Each row is a point on a tangle of strands that fork and nearly touch. The rows are in no order.
In the rows, 128 means zero.
Points whose rows are less than 88.9 apart are linked; no others are. Some points are linked to none.
Q80: [110 199 130  57 133 176 185 105 133 103 158  79 140 131 166 133 105 109
 122  95]
Q716: [110 182 124  97 113 135 172 113 139 157 163 107 170 117 121 101 118 160
 166 108]
Q621: [151 107 115  91 109 189  85 131 131 127 141 134 178  84  81 129 123 160
 127  97]
Q402: [117 185 119  85 113 140 200  98 134 153 199 100 150 128 151  95 118 153
 147 115]
Q173: [138  97 118 137 112 139 151  78 103 100 103 117 125 169 149 162  76 120
  91 119]
Q175: [ 92 122 136 138 146  71 139 142 123  96 124 129 119 184 162 158 161  54
 115 161]
Q319: [161 126 152 133 120 201  68 136 171 119 118 132 138  77  86 135 143 196
 144  85]
Q171: [162  85  75 194 109  97 104 122 106 134 112 128  76 145 153 137 117 143
 123 196]
Q26: [135 115  83 153 134  85  55 159 119 128 107 134 163 115  80 146 138 144
 162 145]
Q298: [135 120 122  86 114 174 119 133 134 143 133 113 166  88  95 101 122 146
 144 110]
Q247: [139  98  89 182 141  75 110 151 108 128 104 143  71 168 176 158 114 113
 108 195]
Q930: [140 187 139 104 106 150 168 108 174 137 165  94 153  96 125  92 135 178
 185  98]
Q280: [119 141 131  87 146 175 172 130  90 143 155 124 149 134 153 156  52 112
  74 124]
Q474: [158  93  98 196 141 104  72 153 147 123  95 141 109  92  69 153 183 183
 130 151]
Q637: [ 95 139 110 124 118  88 150 144  97 144 101 132 158 160 114 143  97 121
 126 115]
Q207: [ 95 142 138 140 169  67 167 144 158 116 139 111  80 149 151 117 198  82
 135 151]
Q796: [ 99 135 120 106 122 106 154 144 125 168 151 127 149 123 122  91 142 114
 147 139]
Q414: [145 121 147  95 149 163 160 107 151 142 113 118 106  89 123 102 155 144
 100 119]
Q491: [106 104 184 142 130 156 147 135 108 120 180 161 117 193 186 168 112  47
  84 148]
Q263: [163 155 173 143 128 162  74 101 140  97  98 140 141  92  97 113 123 168
 168  63]
Q814: [117 101 123 137 130 109 151 145  64 143 138 166 117 170 158 136  91  70
  92 151]
Q927: [113 153 123 127 138  80 184 128 159 163 158 123  97 113 141  79 194 121
 140 148]
Q743: [140 104  88 141  85 100 108 126  82 136 101 147 132 141 108 152 108 140
 109 136]
Q328: [168 101  92 114  92 185  92 119 100 137 124 131 162 115 108 151  73 167
 102 123]
Q966: [140 124 126 158 125 101  83 124 121 103  66 126 116 108  91 124 141 157
 162 101]
Q92: [101 151 141 131 147  95 197 106 164 134 173 103  91 139 156  96 192 102
 142 135]
Q618: [140 151 161 123 155 183 122 118 168 116  99 108 108  62 107  99 159 190
 139  77]
Q728: [107 103 135 150 157  88 174 147 150 115 115 120  64 137 149 125 187  79
 107 151]
Q626: [118 148 113 117 128  91 161 140 148 169 167 118 137 100 118  82 184 139
 157 152]
Q912: [120 102 100 155 130  76 117 129 105 112  75 118 117 161 140 149 100 110
 142 143]
Q420: [161 161 144 113  83 205  66 134 138 101 133 146 190 101  95 143  95 167
 160  62]
Q954: [132 101  95 143 123  89 107 157  69 152 125 166 117 149 140 128 107  91
 107 170]
Q29: [150 105  86 130  83 173 121  89  72 118 131 119 139 140 126 151  53 164
  99 125]
Q629: [130 159 140 117 138 124 149 104 155 125 123 115 137  81  94  80 172 154
 168 101]
Q707: [151 122 126 111 122 150 130  72 116 100  82 120 130 135 128 147  89 136
 103 104]
Q818: [113 120 116 113 119  99 137 168 113 183 132 151 130 132 129 100 136 111
 116 151]
Q769: [ 99 173 124 117 135  55 167 115 145 123 121 115 132 147 129 113 154 110
 171 117]
Q646: [152 142 132 114 118 162  97  89 111 107  98 123 153 123 121 138  73 165
 128  88]
Q143: [ 89 157 124 110 110  86 198 148 133 160 162 121 143 154 151 103 135  96
 143 136]
Q342: [137 175 140  88 122 173 125 109 113 105 115 119 180 107 123 133  67 157
 140  83]
Q734: [118 124 155 128 161 142 177 118 169 148 128 102  95 103 131  88 172 137
 108 126]
Q142: [103 156 120 142 173  55 173 174 151 119 153 125  93 141 169 110 195  61
 131 188]
Q933: [156 143 176 174 102 145  59 132 157  97 108 147 153  95  72 122 151 170
 178  76]
Q593: [135  77 148 167 166 105 159 127 144 128 107 130  70 133 148 122 158  92
  89 165]
Q109: [120 166 143  53 142 175 171 111 147 113 142  80 132 105 160 111 118 132
 134 111]
Q804: [165 124 120 145 107 145  83  91 116 115  97 138 172 122  90 148  86 169
 154  92]
Q209: [111 145 111 137 151  59 121 173 143 128  98 137  84 144 149 131 158  96
 113 175]
Q574: [147 103  82 147  81 133 109  95  70 118 101 129 134 143 112 145  86 161
 126 123]
Q856: [107 123 100 147 114  68 150 147  97 112  92 127 135 183 136 162 100  96
 113 144]
Q111: [139 170 133  62 138 190 128 111 147 110 126 100 123  77 139 114 118 163
 137  92]
Q608: [156 167 174 135  83 161  82 141 166  99 126 155 178 102  79 106 155 158
 191  60]
Q227: [101 120 143 114 128 119 170 145  91 144 156 154 104 161 175 117 128  62
  98 143]
Q233: [148 182 155 118  92 169  69 127 151 107 155 153 199 102  78 125 128 165
 173  54]
Q675: [114  90 142 153 128 107 143 123 132 126 119 130  98 187 168 170 111  79
  84 156]
Q226: [143 109 133 136 120 143 109 110 135 112  73 117  96 104 106 111 143 160
 148  95]
Q90: [130  79 136 121 131 142 129 111 118 149 116 130  89 127 147 117 119 114
  90 148]
Q361: [149  99 136 100 145 165 124 103 135 146 115 122 110 101 133 124 124 145
  82 129]
Q440: [124 110 149  98 144 146 149 122 115 157 147 141 101 131 161 107 122  90
  99 147]
Q726: [177 117 146 156  95 208  41 126 176  85 133 142 154  96  81 165 121 188
 152  74]
Q789: [169  84  92 188 111 129  49 106 137 120 128 140 142 114  76 161 139 175
 148 141]
Q924: [126 105 101 125 114 107 106 141  89 155 123 153 137 135 116 117 124 124
 116 146]
Q645: [134 118 114 174 146 108  76 151 160 134 108 135 132  85  71 128 187 165
 147 117]
Q427: [137 103 104 164 120  92  91 113 110 107  75 112 112 133 115 136 103 151
 163 128]
Q974: [ 98 141 175 142 155  87 176 146 151 148 183 151 108 170 173 130 161  51
 119 164]
Q543: [ 96 171  93 120 145  46 160 175 129 131 150 129 113 153 166 109 152  71
 150 180]
Q419: [111 162 114 125 150  56 124 149 144 145 102 133 104 115 122 108 175 129
 140 151]
Q131: [145 155 141  91 125 187 116 133 156 122 152 108 176  75  93  98 132 159
 185  91]
Q522: [185 103 100 168  98 146  66  73 117 114 118 138 146 116  85 152 115 178
 142 130]
Q287: [137 117 147 144 161 156 110 103 139 122  89 110  86  80  98 118 159 181
 119  99]
Q724: [167 132 146 141 100 192  61 113 146 104 122 137 189 101  90 150  83 184
 147  92]
Q34: [151 107  79 176 148  84  73 183 141 122  88 135  98  91  93 136 174 155
 125 172]
Q299: [ 82 155 166  98 132 158 191 130 119 127 192 136 141 182 181 150 108  70
  87 124]
Q289: [114 183 140 103 124 144 149 111 132 129 127 117 175 122 109 113  93 156
 162  88]
Q606: [143  77 122 151 111 141 123 108 101 146 117 130  88 150 154 138  90 137
  92 164]
Q264: [ 98 114 179 153 134 112 139 150 114 114 175 166 116 209 181 172 151  34
  91 153]
Q86: [116 145 135  62 136 174 155 131 114 144 137 118 148 125 153 133  78 137
  98 129]
Q318: [178 126 121  92 127 208  87 123 147 103 120 117 151  70 116 138  95 164
 120 104]
Q501: [111 129 110 131 138  79  95 166 132 158 132 140 159 111  90 118 144 134
 160 155]
Q107: [107 104 140 123 123 129 159 100 114 113 117 117 132 192 159 168  92  93
  87 127]
Q308: [107  95 155 158 147  92 136 159 129  99 154 149  95 190 185 162 172  23
 110 167]
Q194: [158  57  96 175 114 126  99 112 110 148 111 123  70 121 130 134 121 160
 114 173]
Q547: [100 158 131  94 120 124 208 108 139 147 199 105 136 146 163  89 136 116
 141 133]
Q761: [ 92 180 144  64 132 164 200 115 125 111 195 108 140 161 178 137 116  87
  97 117]
Q583: [127  99 112 157 162  95 141 154 137 124  90 124  91  90 108 110 185 128
 122 143]
Q926: [ 94 121 151 124 139 108 143 107 141 111  98 116 100 158 146 136 139 109
 115 118]
Q476: [110 178 110 122 129  57 129 148 139 131 100 117 141 126 111 109 166 135
 173 123]
Q866: [106 117 178 101 135 183 166 135 123 116 184 142 123 177 196 158 116  55
  67 135]
Q126: [108 143 145  77 141 170 156 124 135 148 154  93 133 115 148 101 107 134
 119 124]
Q535: [146 136 152 114 139 181  97 133 168 129 147 125 160  71  71 115 160 171
 165  82]
Q541: [ 92 151 132  92 140 133 183 109  93 124 146 118 159 157 139 127 104  93
 107 111]
Q113: [171  96  72 171 111  91  53 138 117 127 117 154 131 117  92 148 136 159
 136 159]
Q183: [ 95 150 142 115 121 125 148 119 120 147 108 112 148 156 122 133  89 141
 140 103]
Q611: [116 128 118 141 152 103  94 154 155 156 136 129 142  80  73 105 186 159
 163 130]
Q935: [132  92 154 164 155  94 135 167 120 122 145 174  72 167 184 135 145  43
 115 181]
Q737: [130  88 128 152 124 144 152 126  78 132 151 150 114 175 170 141  55  77
  74 158]
Q791: [117 103 137 120 137 160 155 125  88 146 155 132 134 151 151 146  48 108
  84 149]
Q259: [114 149 131 126 105 120  88 140 132 139 118 135 159 114  87 118 142 162
 172  95]
Q775: [144  71 120 141 118 152  78 125 132 146 117 125 123 104 101 125 129 170
 125 137]
Q549: [120 119 111 158 160  62 120 182 124 120 100 141  82 168 176 157 130  83
 112 196]

A fork is a point with three links. Follow the links from the first point to the second and name the forks in between, in order.
Q207 / Q419 => Q796 > Q924 > Q814 > Q90
Q476 / Q814 => Q90
Q796 / Q966 => Q716 > Q289
Q173 / Q171 => Q646 > Q289 > Q716 > Q796 > Q924 > Q814 > Q90
Q287 / Q621 => Q289 > Q646 > Q804 > Q724
Q227 / Q173 => Q814 > Q924 > Q796 > Q716 > Q289 > Q646
Q804 / Q109 => Q646 > Q289 > Q716 > Q796 > Q924 > Q814
Q621 / Q743 => Q724 > Q804 > Q646 > Q289 > Q716 > Q796 > Q924
Q675 / Q930 => Q646 > Q289 > Q716
Q927 / Q608 => Q796 > Q716 > Q289 > Q646 > Q804 > Q724

A fork is a point with three links, a tip a point with one. Leave the first point through the second and follow the links. Name the first fork or tip that comes.
Q618 / Q287 => Q289
Q183 / Q637 => Q618
Q476 / Q419 => Q90
Q194 / Q171 => Q769
Q724 / Q726 => Q318
Q318 / Q621 => Q724
Q34 / Q474 => Q804

Follow the links from the first point to the second, and from the first to the third. Name the last point that the two ways share.
Q143 / Q173 / Q34 => Q646
Q743 / Q769 / Q491 => Q814
Q207 / Q933 / Q247 => Q796
Q933 / Q414 / Q226 => Q289
Q194 / Q342 / Q92 => Q796
Q737 / Q707 / Q966 => Q289
Q789 / Q209 / Q131 => Q804
Q866 / Q143 / Q419 => Q814
